Points, in no order, along strands that fork and pass close to each other.
(in the rows, 100 means zero)
Two points are linked if the straight distance between their rows is under 77.4. Some points are linked to none.
buz: 83,99,76,92,104,110,79,144,132,109,104,121,85,80,113,99,93,110,67,98,97,98
Rutuz: 114,114,96,103,126,139,85,85,91,69,114,103,101,90,112,85,125,105,63,94,80,78
pok: 93,85,102,102,102,96,107,118,91,107,113,87,99,84,119,93,98,88,74,106,72,66
rema: 122,116,90,84,55,94,114,92,145,121,93,84,82,98,86,127,97,113,128,88,106,146
Dup: 117,107,113,87,128,98,112,108,132,98,97,106,103,105,86,109,70,114,90,86,104,83
nipe: 81,112,78,115,100,96,105,79,93,43,69,113,83,105,76,108,133,105,113,132,129,82
rikeg: 131,113,78,85,70,104,99,88,143,125,85,73,73,99,117,113,72,94,100,95,87,138
nusup: 129,115,119,84,90,116,84,123,113,125,111,116,153,104,109,95,87,93,80,118,98,102
lipir: 108,97,103,105,84,87,107,99,116,107,106,86,97,100,75,120,103,99,83,131,116,66
Tava: 93,93,100,92,64,83,101,108,93,152,98,82,123,94,106,121,74,90,129,103,97,130
rudo: 86,87,60,103,115,93,100,96,100,107,97,95,86,86,138,122,76,98,109,112,125,133
riki: 112,113,114,79,52,116,98,106,148,134,77,88,113,104,109,97,69,96,124,75,53,140
Peme: 84,117,108,101,139,97,117,98,80,88,111,110,109,109,88,73,128,87,126,111,126,87
dobi: 112,124,96,86,73,109,138,114,131,129,108,79,91,102,126,107,104,88,152,72,79,137
furev: 129,111,68,107,81,122,67,114,122,116,95,95,131,104,128,106,98,104,112,91,96,124
sif: 107,69,76,124,97,83,146,103,87,96,107,91,87,99,119,101,94,105,133,80,105,121
lela: 58,100,112,93,127,105,108,44,75,78,94,97,55,88,108,90,129,77,79,133,107,108
duken: 79,94,101,90,73,98,102,161,130,122,113,124,127,105,95,99,84,125,91,87,77,86
piza: 109,95,92,124,95,61,146,108,90,90,111,108,100,105,70,86,100,105,126,92,107,103
mifas: 91,77,112,119,134,100,112,52,99,93,102,92,98,103,80,81,102,111,99,97,117,91
Bag: 98,110,89,116,114,80,132,111,92,71,106,111,121,92,69,89,99,107,107,100,93,60
muzev: 113,109,102,96,72,102,103,92,150,143,102,97,122,109,79,103,85,119,129,85,105,132
pab: 95,105,131,88,123,90,103,105,101,86,81,117,77,106,75,96,61,84,93,104,111,91
lemu: 123,81,94,119,86,123,84,104,112,88,104,92,100,113,105,115,100,128,88,70,84,80
Feva: 119,83,120,92,115,100,115,91,109,132,114,95,123,90,106,98,87,115,111,53,84,121
pumaf: 85,102,122,91,100,79,69,101,75,103,93,95,118,110,64,96,96,106,101,94,105,85
Leve: 119,103,112,100,122,94,105,100,84,75,85,124,127,72,100,98,78,86,72,113,89,80
soves: 115,92,96,96,98,111,101,106,140,117,90,119,113,77,138,126,99,104,130,69,95,147
Buta: 119,95,80,104,95,80,121,95,72,95,101,79,96,78,116,115,93,80,89,136,106,98
rele: 58,102,126,94,141,117,108,82,93,83,94,113,80,93,88,79,81,93,82,102,90,78
fala: 105,84,115,94,88,85,87,99,130,134,93,70,91,102,109,110,96,87,85,120,111,86
gika: 73,125,107,84,115,70,117,76,90,64,82,100,79,99,51,109,130,103,106,120,120,67
tutim: 124,76,102,125,114,128,92,86,98,93,121,115,110,94,116,119,108,118,86,93,111,105
Popa: 85,87,108,85,80,97,78,130,112,144,94,103,130,88,122,134,78,109,114,89,91,111
kaga: 72,106,83,112,117,136,85,95,97,56,92,106,72,99,119,98,128,100,82,104,80,57
Pirib: 125,79,126,113,89,84,109,91,95,119,118,92,117,105,92,105,113,106,109,71,100,101
Digem: 86,81,112,104,118,107,93,86,118,116,112,95,74,100,125,111,119,84,82,127,132,94
Koba: 91,107,84,95,56,81,109,149,122,133,108,105,110,95,78,124,89,115,114,101,91,91
Tinis: 73,74,110,122,96,119,61,72,98,117,103,99,93,102,93,92,89,105,71,122,105,95
sipo: 78,93,62,122,103,107,109,119,110,97,114,105,92,100,96,98,113,113,108,114,120,84
pipa: 108,124,88,86,119,116,96,130,113,123,113,95,130,123,117,71,85,95,117,86,97,102
gal: 76,104,114,91,117,99,68,56,84,80,66,86,65,99,96,76,113,71,73,118,95,92
dodin: 123,103,107,118,90,114,103,79,61,50,98,115,68,102,102,103,118,84,76,126,96,113
Vol: 42,110,111,99,114,144,97,61,79,72,75,110,91,96,113,111,132,97,99,111,79,50
Kalak: 90,90,106,86,80,67,87,127,106,130,97,101,128,84,87,138,91,114,101,99,106,80
bib: 42,125,123,99,109,116,108,83,75,77,90,120,117,111,76,104,141,98,119,110,82,39
Guz: 117,94,105,92,105,94,67,92,116,131,93,108,140,76,110,97,101,95,80,105,111,120
dinim: 67,105,103,120,112,97,104,76,87,69,71,110,117,91,84,56,127,83,102,118,86,69
Kiz: 113,84,72,116,65,98,103,107,105,111,111,108,78,90,120,99,122,100,111,104,113,160
zop: 108,115,110,77,97,67,113,96,123,149,102,79,129,101,81,112,83,101,124,100,111,111
Nodo: 112,104,90,91,99,101,100,102,77,99,104,72,75,113,103,102,75,99,102,83,95,110
Bedu: 120,126,88,86,86,94,105,120,69,109,119,77,115,105,85,90,78,96,100,95,80,97
Zut: 83,98,111,94,121,109,112,68,94,84,120,95,47,113,108,100,144,90,84,137,133,111
nezo: 90,93,91,103,111,98,122,94,71,56,102,111,50,122,90,112,106,117,112,108,134,130
Fusiz: 96,99,91,93,100,126,71,121,117,107,102,89,128,121,105,104,85,123,80,100,90,70
raneb: 100,93,106,85,87,101,87,108,111,147,111,83,76,97,141,109,103,82,101,90,99,136
Pudu: 99,80,133,105,116,122,101,102,112,130,118,114,111,113,102,73,77,108,94,81,89,109
rolib: 142,111,89,101,115,93,132,101,131,98,109,97,116,93,100,117,103,113,119,83,111,100
Vidob: 126,122,99,89,68,87,106,129,101,127,112,90,158,107,91,102,79,98,108,118,85,94
nar: 75,104,144,101,105,92,112,105,112,89,101,120,128,126,56,73,98,108,87,112,84,45
Feli: 87,92,96,121,85,114,90,124,56,100,128,109,92,106,95,90,109,108,104,87,95,103
kogor: 103,100,86,95,96,103,126,126,127,139,116,82,116,103,129,81,95,91,123,81,80,107
rimi: 96,83,106,99,106,86,60,89,81,104,85,95,102,91,84,84,102,112,93,70,105,119
minop: 108,93,120,87,112,120,72,101,130,136,115,104,87,105,121,81,94,93,79,81,95,125
Beruf: 103,94,78,95,93,84,137,99,111,114,103,68,83,111,117,102,103,103,152,72,111,140
por: 94,78,104,96,100,63,116,118,109,106,86,97,57,93,110,96,88,77,103,95,111,109
togaz: 124,87,110,101,54,98,90,129,123,112,76,122,112,90,103,97,56,91,84,102,71,119
lozol: 41,100,112,106,128,113,98,73,92,85,84,123,125,91,70,56,100,109,89,103,79,68
sazok: 102,87,93,114,103,96,123,112,97,79,104,106,41,110,117,104,107,89,95,106,114,106
zivi: 117,118,87,72,84,105,83,126,148,120,83,84,87,105,112,120,76,103,104,85,92,103
dife: 131,112,94,94,102,116,82,87,68,82,124,102,69,92,112,110,120,101,66,103,100,127
Dezi: 110,93,92,104,92,86,120,91,97,92,105,105,76,121,78,108,101,120,129,98,143,147
Zif: 100,99,118,93,89,117,81,145,106,95,108,131,146,110,109,101,93,113,74,104,87,76
tudut: 142,101,79,103,84,105,104,120,120,91,91,116,109,73,115,113,72,97,83,92,76,109
rutar: 110,124,83,100,123,124,92,108,84,73,111,103,92,99,122,98,112,89,94,116,111,100
virar: 105,98,95,101,111,84,92,75,39,79,92,78,113,103,105,101,106,91,115,106,117,112
vabo: 79,107,132,110,107,139,100,80,66,88,110,103,126,123,94,66,111,88,90,114,74,61
fozek: 129,94,97,98,92,106,109,83,67,99,124,86,80,99,102,120,99,118,92,82,102,140
ruki: 112,81,114,113,126,115,116,74,83,67,109,114,89,101,116,136,110,106,99,107,126,93
nof: 118,112,89,85,80,98,115,119,113,117,110,117,66,91,97,89,95,91,105,89,106,160
Tere: 114,74,126,120,95,92,117,111,95,92,110,98,72,109,110,96,131,90,101,74,100,84
seguz: 118,105,109,109,107,116,82,84,91,96,107,104,97,129,79,94,111,109,113,99,137,122
nese: 108,84,95,101,85,83,94,110,120,113,83,93,135,104,88,88,62,121,103,70,76,95
fesap: 110,96,63,92,102,86,98,86,90,99,102,70,67,100,144,115,98,83,89,137,123,131
zis: 104,104,86,93,112,89,54,87,90,101,87,98,102,79,101,99,102,95,80,111,122,129
dod: 123,83,96,96,79,89,96,106,116,124,105,101,103,68,133,123,129,96,102,83,96,133
dudu: 106,97,90,107,78,94,108,132,132,117,112,125,82,77,87,88,111,104,83,97,102,115
ludug: 93,91,87,103,108,72,101,84,70,108,106,60,119,106,100,112,117,104,124,99,120,86
luz: 127,108,89,93,89,89,121,123,103,111,103,107,100,71,111,110,73,73,82,128,94,107
bimo: 108,112,124,93,100,66,98,120,121,98,110,110,147,131,64,93,110,120,98,90,86,56
vis: 74,98,83,113,104,118,83,79,86,91,109,108,54,90,89,93,83,103,66,128,104,113
Kereg: 114,95,130,109,104,79,110,98,61,68,100,100,101,108,96,115,119,91,108,88,94,67
gusam: 105,87,65,106,102,100,115,93,128,111,88,109,77,83,143,125,77,100,123,85,102,159
Sulop: 79,114,96,105,104,103,99,63,36,60,94,93,108,102,75,117,118,106,114,121,105,82
bopu: 44,123,117,83,114,102,105,93,103,86,81,112,89,97,73,109,114,95,99,131,106,46
Tef: 74,130,88,85,112,98,70,126,82,76,85,89,95,114,93,75,118,93,102,95,92,64
Med: 86,91,115,116,92,109,78,91,87,84,85,108,110,105,82,109,93,102,91,125,109,70
sigok: 111,114,107,110,116,97,102,97,89,63,88,114,131,98,76,58,105,95,89,97,79,74
busuv: 85,82,105,107,129,77,110,77,101,118,101,70,128,100,89,91,87,102,111,104,113,74
senum: 119,97,101,103,107,101,80,115,120,86,72,97,102,116,120,69,81,77,81,92,84,85
vuv: 74,83,126,118,99,127,84,108,66,94,114,103,90,123,103,64,101,90,92,93,73,79
tup: 122,104,95,77,103,87,75,121,119,108,70,82,102,100,143,103,85,75,103,80,90,107
poku: 74,111,73,103,126,110,106,84,86,69,107,113,59,95,78,77,106,113,91,108,114,119
gibi: 126,111,89,107,82,106,77,117,101,102,102,110,119,118,97,110,110,110,131,84,120,121
taso: 138,113,104,100,91,60,117,121,134,103,101,111,129,102,76,112,120,109,115,81,98,79
kol: 48,111,85,98,103,123,87,50,50,63,81,106,89,86,92,110,148,107,103,114,94,88
galep: 84,115,119,109,126,123,125,58,55,71,104,105,117,104,80,92,103,100,107,116,90,69

A fork is a point with three links. Follow the links from the first point to the second and name the forks in between, in order.
nusup, Pirib -> Med > nezo > sazok > Tere
nar, dobi -> sigok
vis, nof -> nezo > sazok > Tere > dod
por, duken -> sazok > nezo > Med > nusup > Zif
tutim, poku -> Zif > nusup > Med

A fork is a point with three links, a tip a point with one. Leave the first point through the second and follow the links. Name the first fork or tip that comes.
Zif, duken -> senum
nar, bimo -> sigok
senum, tup -> Zif
